Each scene shows the same named points in several views. A view is turned or mirrored, shifted and resized as a whole, has a little noise and may leave points out.

Scene 1
View 1
k291: [ 24  27  35  28  13 -33  21 -14 -18 -55  -5   8  16 -16 -17 -12  32 -10
   8 -46   4  -6]
k232: [ 29   0  42  23  13 -13 -24  16  -9 -47  17  15  -5   9 -15 -20  11  -3
   7 -11  12  -4]
k508: [  6   5  49  12  12  27 -18  36  -8 -31  20   9   8   3   1  -8  12  -8
  -6 -25   8   1]
k900: [ 18 -17  31  -4   5   4 -15  17   6 -21  11  20  -3   0   1  -4  -8  -3
  -7  -3  -3  -5]
k593: [ 28  -4   1   4  -3 -33  31 -18   0 -35 -10  21   0  -9  -4   2  -3  -4
   8 -24 -26  -3]
k302: [ 28 -27  15 -21  -6 -54 -13 -36  26   5 -19  60 -28  20 -13  -3 -19   5
  24  38 -13 -26]
k578: [  8   2  18 -11  -7 -17   8 -18   8  -7 -13  42  -4  10  -4   3  -2  -4
  19  -3 -17 -13]
k855: [ 45 -59   9 -15   1  -8 -13  20  15 -31  18   4 -19 -16   8  -1 -35   3
 -26  11 -21   2]
k610: [ 34  -3  28  19  11 -24   7   1  -9 -48   8   6   5 -15 -10 -11   8  -6
  -5 -26  -1  -1]
k652: [ 26 -27  14 -13   4 -11  13   5   7 -26   3   8  -4 -23   7   5 -16  -2
 -16 -11 -17  -1]
k430: [ 21  -7   1  10 -10 -13   0  -1   4 -38   3  31 -10  26  -5  -6  -9   3
  21 -11 -28   2]
k659: [ 52 -41   0 -20   1 -67  30 -33  17 -22 -14  20 -11 -41   0   3 -24  -1
 -11   8 -24 -17]
k433: [ 19 -34  35 -15   5   3 -29  19  14  -6  12  28 -16   8   3  -3 -19   1
  -5  19  -2 -10]
k988: [ 34   5  42  22  14 -28  -6   0 -11 -45   6  12   4  -9 -16 -17  18  -5
   4 -22  11 -11]
k861: [  2  23  39  10   3  -9   2  -6  -6 -21  -6  32   7  10 -11  -7  22  -6
  18 -21   1 -13]
k586: [ 36 -13 -14  15  -7 -18  24  -1  -3 -61   7   8  -4   3  -4  -5 -12   1
   4 -31 -38  15]
k838: [ 41 -41  -3  -6  -5 -31  -9  -2  17 -29   6  27 -23  10  -5  -5 -29   7
   5  17 -28  -1]
k871: [ 25 -23 -12 -17 -14 -28  16 -24  20 -12 -12  43 -17  13  -1   6 -26   4
  20   8 -41  -6]
k122: [ 21 -34  38  -9  11  26 -28  43   8 -23  28   5  -8  -6  10  -3 -17   1
 -23   3   0   4]
k552: [ 42 -23 -19  25  -6  -4  17  18  -6 -76  21  -3  -5   6  -1  -7 -17   4
  -1 -36 -43  24]
View 2
k430: [-14 -22  28  14   1  -5  10  -3 -33 -34  12   1  19   7  -3 -22 -11  -3
  14 -19  -3 -15]
k508: [-51 -24   3  11  21  -3 -38 -11 -20 -38 -14  22   7  28  17 -35  12   2
  17  -6  -6  37]
k232: [-44 -35  27   9  15  -6  -8 -17   3 -35  -8  19  10  23   6 -29   5  -1
  -6  -6  14  14]
k838: [  9 -20  10 -17   7  -5  35   7 -21 -23  28   8  21  -9   0 -21 -22  -8
 -11   7  -2  -1]
k586: [ -1 -20  33  12   7  -4   7  -5 -36 -30  -5  -8  25 -20  -9  -2 -14   3
  34 -18  -8  -9]
k433: [-17 -18 -17 -21  14  -7   8   7 -14 -26  23  28  10  15  17 -40  -6  -7
 -15  17  -6  32]
k578: [  3   0  -2   7   0 -13   1   9 -12 -38  32   4  21  41   7 -19   2 -18
   5   0 -13 -16]
k988: [-31 -29  30  15  20  -5 -16 -20  18 -40 -12   9  19  25   1 -10  12  -4
   5  -4  12   1]
k855: [  4 -26  -7 -29  23  -5  18   2 -21 -18   7  17  19 -32   5 -14 -22   3
   1  17 -11  36]
k652: [  4 -14  -9  -8  22  -6  -7   2 -12 -29   3   8  25  -7   4   1  -4  -3
  21  12 -18  19]
k291: [-24 -19  37  35  17  -5 -31 -23  16 -48 -21  -4  26  30  -5  10  22  -4
  31 -17   4 -16]
k593: [  9  -9  18   7   4 -10   7  -2  -8 -37  13  -4  28  10  -6   1  -3 -11
  12  -4  -6 -21]
k122: [-35 -26 -21 -18  30  -3 -19  -4 -15 -28  -4  30   8   2  23 -32   0   3
   5  18 -12  63]
k610: [-18 -21  26  14  20  -5 -14 -16   4 -37 -13   2  21   7   0   0   4   0
  21  -4   2   3]
k302: [ 23  -5  -3 -19  -2 -18  43  14  10 -32  58   9  24  36   1 -23 -10 -28
 -37  16   3 -24]
k900: [-21 -19  -6  -7  18  -7  -8  -1 -17 -31  10  19  13  17  12 -29   2  -5
   3   4  -9  26]
k552: [-14 -30  39   9   7   1   6  -9 -54 -23 -14  -3  20 -38 -10 -10 -26  13
  34 -24  -6   3]
k871: [ 28  -2   1  -7  -6 -10  29  16 -28 -27  44  -1  27  10  -2 -15 -17 -19
   1   3 -17 -25]
View 3
k552: [  1   1   5  -7  -4  19   7 -22 -20  -6 -33   5   9  -4  28  18 -22  -6
  -4 -40 -34  10]
k430: [  8  10   3  12 -10   6   4   0 -21  -6 -18  -5  10  -9  29  13 -24 -19
   2 -20 -28  10]
k593: [ 10  20   9  16 -14  -3   0   2 -30 -19 -20 -10  23   1  13   8 -16  -1
   4 -22 -20  -2]
k578: [ 14  21   7  25 -19 -13  -9  18 -24 -16 -17 -12  28 -12  21   4 -23 -23
  11  -8 -14  -1]
k861: [  5  13  14  23 -14 -18  -8  25 -19 -21 -17 -10  12  -7  25   0 -43 -10
  -3  -1  -9  13]
k652: [ 12   7   8  -3 -18  -6 -15  -6 -20 -11 -27  -1  33   1  18   2 -18 -11
   7 -30   0  -4]
k610: [  7   5  11   7  -5  -6  -2   0 -19 -16 -15  -4   9  10  21   0 -30   4
  -8 -21  -4  10]
k659: [ 24  21   4  17 -15  -4  -5 -10 -33 -15  -3  -9  40  17   4   0  13  -4
  18 -36   0 -19]
k838: [ 24  10  -4   6 -16   4 -10 -10 -20   3 -11   0  32  -6  25   5  -2 -33
  19 -31  -8  -6]
k302: [ 35  22  -6  34 -18 -10  -8  17 -26  -2  13 -11  30  -8  24  -1   1 -45
  25  -8  -4  -8]
k855: [ 20  -3   0 -14 -14   2 -17 -19 -12   6 -21   8  34   1  25   3 -10 -27
  13 -41   4  -5]
k871: [ 21  25  -1  22 -19   1  -4   5 -31  -8 -14 -10  36 -13  20  11  -1 -30
  20 -20 -26  -8]
k122: [ 11 -11   6 -18 -17  -8 -26  -6   0   3 -31  11  28  -7  33  -2 -39 -29
   5 -29  13   8]
k433: [ 22   0   0   1 -19 -12 -23   4  -8   3 -14   4  31 -10  33  -3 -27 -40
  12 -17  11   5]
View 4
k861: [-48  -7  18 -16 -32  34   0  12  21   4  -5 -49 -22  18   5  41  23   8
   6  -6  -4 -18]
k291: [-31 -10  19  15 -26  45  -2   1   8 -15   4 -68 -10   8 -10  29  16  21
  27 -25 -35 -27]
k302: [ -9  20  17 -15  -9  47 -11   2  22  24 -28  -7   8  33   4  14  -1 -15
 -16  28  70   0]
k838: [  7   7   2  -1 -15  17  21 -16  29 -11  -6 -11  -1  16   2  -1   2 -18
  -3  18  50 -12]
k659: [ 13  14  13  30  -3  39  10  -9 -18  -3 -32  -2  29   4  -8  -6 -16   8
   1  18  27  -7]
k855: [  3   8   7   4 -20  -1  49 -26  12 -16  -7  -2  -2   1   7 -20   7 -24
   7  36  24 -33]
k433: [-29  11  18 -23 -30   9  31 -10  23   7 -10 -12 -16  15  16   3  23 -30
   0  42  28 -32]
k652: [-12   2  11   9 -24   6  39  -6  -2 -12 -13 -12  -1  -1   7   4   6   1
   5  20   4 -24]
k871: [ -1   2  -2   0 -11  15  10   8  19  -2 -18  -5   5  17   5  23 -12   7
 -18  10  57   8]
k578: [-30  -1  10 -10 -21  25   6  15  13   8 -16 -22  -6  19   9  34   6   9
  -8   7  26  -6]
k593: [-11  -6   1  19 -16  24  10   5   3 -12  -8 -28   4   6  -2  22  -5  20
   3  -9  10  -9]
k430: [ -9  -8  -4   2 -23  14  17  -8  39 -24  11 -36 -16  14   1  22   4   3
   4 -14  25 -11]
k232: [-24  -1  16 -14 -34  26  20 -24  38 -15  14 -49 -24  15   2   1  29 -26
  21   8  -1 -43]
k122: [-30   3  14 -17 -38  -8  57 -19  18 -11   3 -15 -24   0  18  -7  30 -31
  11  39  -2 -49]
k900: [-31   0  15 -13 -31   8  33  -3  16  -4  -4 -23 -19  10  11  10  20 -13
   8  23   5 -32]
k508: [-51  -7  16 -20 -43   5  37  -4  21 -12  10 -43 -34   5  13  21  36 -11
  19  11 -27 -46]
k988: [-27   0  22  -1 -28  46   4 -11  18  -9   4 -56 -11  13  -5  13  20  -5
  27  -4 -16 -36]
k586: [  6 -14  -8  19 -19   7  27 -12  25 -37  11 -31  -5   2  -4  12  -4  11
   9 -18   8 -13]

In a view up to two points have been moved. Name them for each view, in the order of its rows, or write none.
view 1: k430
view 2: k593, k122
view 3: k838
view 4: k232
